Each row is a point on a landscape with many valleys, with its height.
A ball rolls from a point to the lowest of its 2 nearest points, and stops where none of them is lower. Distance is the straight distance between rows; heights are no part of it.
nebur height 395: [  9 -14  18  12  -7 -16  11  -6  11  11 -16  -4   5  23   5  -4   3  -5
   1  -4  -3  22]
vagek height 206: [-17 -12  20  11  -9  -2   2  20  -8  15  -8  -3 -17  -2  -4  19 -17  10
   5   1  -3  16]
seb height 374: [-14 -15  15 -17   7  -8  -3  15  35  -5   4  -3   1   3  11   1  15  -3
  -7  10 -30 -17]
Tep height 451: [-15  38   6   3  -5 -10  12   2   2   9   7   0  20   7  24   7 -21  27
  14  22  10 -18]
tal height 400: [  8  -2  24  -1  -9  13  -1  14  24 -19  23   1 -11  -2 -16   7  21 -11
  -9  -2 -27  -9]
Nerit height 235: [-35  -1   8   5  -8 -10  23  20  20 -13  -6  -9 -22  -5  17  14   6 -46
   5   6 -17   7]
Fome height 324: [-21  25 -12  -5 -13   0 -12  23   8 -10   5   7   9   1  17   6 -21 -11
 -15  16  15 -17]
dul height 573: [ -5 -13 -24  -1 -16  -3   0 -11  29  -4 -12  -2 -17   3   5  -5  26 -30
  -6   4 -39  -6]
leme height 560: [  8  -3 -10  11 -12 -18  12   2  17   6  11  26  -7   5   8 -22  29 -23
  -6   3 -37   1]
zotet height 561: [ 30  -3   1  10  -9  32 -20 -16 -34   5   8 -13  -2  -9 -17   2   6  -8
 -38   0  -8  23]
vubad height 175: [ 16 -19 -21 -18  17 -12 -21  -1 -21   4  19 -29  11  -4 -21  -5  -4  12
  -1  -2  20  -7]
Nin height 376: [-13  14  -7 -26  21  -8  20   2  26 -10  27  -9   8  -2 -10 -21   2   6
  14   6 -23 -27]
vol height 429: [-16 -13  25  -2   9  -7  -9  -3  -4   3  -4  -3  14 -18   9  14 -30  21
   5   5  26 -18]
sul height 485: [  8  -8   7 -30  20  15  -7  12  19 -35  23   9   0   4   0  -9 -12  13
   1   1  -3  -7]
Noro height 578: [ 31   4 -29  -1   5  25  -1 -15 -16  -7   0  10 -10  -6  -7 -15  15   3
 -34   5  -5  22]
labos height 427: [  6  -2  -3  -5   4  21 -11   9   0 -24  28  16 -18 -25 -29  -9   9  -6
  -9  -2 -17  -3]
fol height 275: [  9 -18  23  15  -7  15  -5  -5 -32  18 -23   5 -18  -4  -4  34  -8  27
  -6  -8   8  -2]
Lutu height 594: [ 16  20 -22  -2   1   6   5 -12  -1 -12  20  26  -1   7  -9 -26   9 -20
  -8  -4   6  19]
Baza height 413: [  3  17  11  10   0   8  -5   2 -15  11 -21  15  13  19   6  17 -23 -13
   5  -3  10   7]
tugus height 476: [-19  37  -8  -4  13 -13   6  -5  13  -6   0 -19  28  11  -4 -23 -13  21
  12  12  14 -22]
Mufub height 242: [-15 -15 -23   0 -23 -18  -9  -2   9  -1 -15   8   2   1  10 -15 -10  16
  -7   8   1  -7]
kup height 481: [ -9  13  11  -7   9  -7  14  16  24 -23  11  -6  33   2   5 -14 -20  -1
 -21   2   3 -19]
mif height 371: [ -6 -21   9  10   5 -10  22  -9  17   5 -24   2   1  -9   3 -21  25 -17
  14  -6 -26  35]
Vus height 213: [  7 -30 -13   6  -7  12 -12  -9 -10 -12  -8 -29  -3 -11 -38 -17   6   9
 -15 -15   1  10]
Gotus height 359: [-18  10  -5  11  -8  11  -5  11   3  17 -31  -5  -2  13  -7  13  10   0
  30 -13 -16  -2]
refom height 523: [ 18 -14   8   8  30   8 -24  -9 -17  26 -25   7   0  -4  -5  17  18   3
 -11 -16  24   3]
Nuset height 393: [  4   2   4  -7 -15  20   3   1  -3  17 -19 -14 -22  21   1  25  10  -1
   4 -10   1  -5]
muti height 586: [ -7   4 -10  -8 -15  -3  -7  -8  23 -20 -14  10   6   6  29  -8  12 -30
   7   5 -11  -5]
bes height 349: [-19   2  13  -2   3  -5  13  13  24  22   0 -20  19  -3  21  23  19 -16
  14   8 -30 -12]
Gil height 544: [ -8   3  -6  17 -39 -29   5  21  14  -2  17  12  -7   9  18  -2   3 -21
 -11  10 -18   3]
moge height 311: [  9 -14 -22 -10   1   2  28 -20 -16   4   2  -2  -8 -11 -26 -31  -5  -1
  -2 -21   3  16]
Zepu height 398: [  8 -13  16   1  11 -23  -8  -6 -20  11   8  -1   5   9  -3  11 -21  47
  14  -2  29 -16]
kego height 543: [ 39 -17 -21  -6  22   7 -26  -6 -48  12   2  -9 -14   0 -13  -1  16  22
 -17 -18  17  -2]
los height 490: [  8   9   9 -11  28  -4   8  25  10  13  18  11  10  12   0  -2   6 -11
 -11 -10   2   1]
Mit height 372: [ -9   2   6  -1   2  -9  29  -2   6  40  -2 -22  11   2  16  12  -2  -9
   2  10  -1  -3]
Zuzi height 403: [-23   6  -6 -28   4 -21  15   6  14  -5   1  -4 -10  16  17 -23 -10   7
  17  10  -6 -25]
fedan height 183: [  2  -1 -29   2 -11  -4 -14  -4  20  -3   0 -14   5   2   9   3  17  20
   4  12   9 -17]
domif height 182: [ 11  -8   6  23   4   5   6   9 -20  21  -5  -3  -3   3 -30  -1 -23  19
  -7   1  -8  19]
tozo height 457: [ -7  13   8 -15   0  11   2  -5   2 -27   9 -10  19 -11   4   8 -27  12
 -11  -1  32 -10]
Lunak height 607: [  6   3 -24 -16   5  -2   5  -2  14 -23  29  -4 -12   1   7 -10   4 -15
 -21  12  10   4]
kimil height 401: [ -6  14  18  14  16 -13   6 -38 -18  16 -25   6  14  -2   6  27 -30  18
  21  -9  27 -35]
faful height 399: [-19  16   6  -4   2  11   5   8   5  -9 -12   5 -17  -7 -12   1   7  16
  18  -9  21  -2]
ripub height 449: [ 10   5  -4  11  -1  19 -22  -4  -9 -11 -22  12  -8  26  -6  16 -16  11
  -3  10  24   2]
vik height 617: [ -4   6 -19 -18  14 -21  16  -2  13 -18  21  -3   6   1  21 -30 -12  18
 -13  24  14   7]
pize height 421: [ 24  -6   8  15   9  10   7  -8  -3  10 -14   9 -16  18  -7  -7  17  19
   4  -6   8  33]
zab height 426: [-18  15  -1   6   4   5  13   6  14 -10   4  17 -10 -15  -6  -5   2   7
   8  19  -9  20]
femu height 503: [  7  -2  13  23 -14   5 -19   8   3  -1  -2   4   1   4 -18  -5   2 -31
  -4   3 -23  18]
kat height 603: [-21   8   3  22 -11 -22   5  11  13 -20 -14  13  23   2  48   2  16 -21
  24   4 -27  -9]
Pov height 430: [ -9  -4   1 -31   3  -6   0  -9   1  -6   6  15   2  -8  38 -11  -7   5
   9   7  13 -14]
vabos height 486: [ 27   2  -2  16  11   1 -36  -8 -25  14  -7   6  11  20 -14  21 -26  17
  -8  -5  20 -13]
pez height 261: [-17  -7  30  12  -6  -7  14  30  -2  -4  -5  15   9 -15  23  14  -9 -10
  -8   2  -2  13]
guzu height 525: [ -6   6  -5  27 -35  -8  -8  16  -4   5   3   4   9  -2   4  20  -1 -16
   9  15 -33  -1]
kula height 396: [  5   5  18 -21  -3  -2  14  -9   3  13  -3 -17  23  17  16  10 -20   1
   5  -4   8 -22]
Buko height 367: [-13  -6  10 -11  13 -17  28   9  15 -19  25 -12 -10   1 -26 -24 -10  -9
  -4  -4   4  11]
rirom height 342: [ -3 -19   6  17 -17  12   1 -15  -2  -9 -31   1  -7  -9  19   1  20 -17
  29 -11 -32  17]
mul height 347: [ 10   5 -15 -12  17   1  32 -15   9   6   8 -12  12  12 -21 -23   4   4
   1   2 -16   2]
Maz height 456: [ 24   5  -4  -9   0  18 -27  14 -11 -29  32  -5 -14   7 -31  -6  -6  11
 -11  -6  -2  -2]
Nafus height 319: [-24  28   3   0 -16  -4   3   5  16   5  -4 -17  -1   1  15  14  15  -7
  25  10  -6 -10]
pozep height 265: [  6 -19   2   7 -13  -1 -10 -18   4   3 -13 -15  16 -21  -9   4  12   0
 -15 -16  12  -5]
Reliz height 431: [ 11  10  -8  14  -1  17  -4  -8  -5  -2 -12  -4  -7  -9 -25  -7  22  35
  11  -8  11  13]
lela height 267: [ -5 -15 -23 -10 -19  -1   0 -18  -2 -24  -2  -5 -10 -20 -14 -22 -10   3
  -1  -2   9   5]
tivol height 274: [-24  -4  -3   0 -17 -11  23 -12  11 -11   7   8 -11  -8  12  -6   9 -62
  13   4 -29  12]
Kanu height 542: [ 20  -2   8   4  13  16 -24 -20 -15   8  -1  -7   0 -11 -10  13   7 -18
  -3   8   9  23]
Gegav height 423: [ -5  25  27  -4  10  -3  16 -20  -5  12 -18  -2  33  15  28  15 -22  23
  25   4   0 -30]
Roru height 109: [ 10  -6 -31 -15   3 -13  -2   4 -10  15  19  -5   1   5   7  -1  -7  28
  -5   7  23  -8]
Panaz height 474: [ 20 -14 -10 -30  20   9  -9  14  -3   1  19  12   9   4  -4  -3 -10  -5
 -13  -6 -15  -2]
sanit height 453: [  3 -16   3 -23  -3  11 -25   1   1   5   3  15  11  -8  18  16  -8  -6
  -5   4   8 -10]
Kaba height 452: [-28  15  14  30 -10 -17  12  12   5  -7   8  20   2  -8   2 -10   4 -23
  22   8 -13  27]
ner height 305: [  7 -25  14   5  -6  17  -6  -3  -7   4 -33   3  -9 -19   5   6  18  -5
  -9 -18  -9  12]
vani height 519: [ 37  -1 -12  -5  11   9 -18 -22 -27  14   0 -22 -10  17 -15  20   0  29
  -2  -7  14 -16]
Gal height 559: [ 38 -16 -22 -13  27  18  -3   0 -40  11  26 -14 -25 -18 -16  -8  28  10
 -24 -16  -8  19]
desat height 506: [  9   5  -1  -6  37   6  -3   4  -5  11  -4   5   8  14  -4  -1   5  10
  -5 -15  34   1]
Dek height 344: [  4  -4  14  30   4 -16  -8 -16 -30  21 -16  18 -15  -4 -10  26 -26  29
  11 -13  32 -18]
muni height 280: [-37  12   9  -1  -8 -15  -7  22  21 -14  12   0 -10 -11  22   6   7 -20
   2   9   8 -12]
zon height 373: [ -1  27 -13  11 -15  11  -5  14 -15  17   1   8  14  -9  -5  24 -19  -5
 -19   9  10   1]
Gagu height 343: [ -3 -16   3 -13   6   2  14  -4   4  -7   5   1 -38  -3 -16 -25  12 -15
  -3 -15   5  22]
Ruki height 479: [ -9   4   9  25 -31   4  -9   6 -18  -2  -3  16  -3 -10 -11 -11  16 -20
  22 -14  -3  19]

Where does a ball stop that starts at each point below?
Gal => muni
Maz => muni
muti => faful
Lunak => Panaz
Tep => muni
pize => Vus

Call two points neighbours if one is among the 2 nearest of the other. Go from one point of each pair to the other, from neighbour to neighbour, staying as low as possible. Name the highest point that can't be avoided.
domif, Roru => pize
faful, Vus => Reliz
Roru, Vus => lela
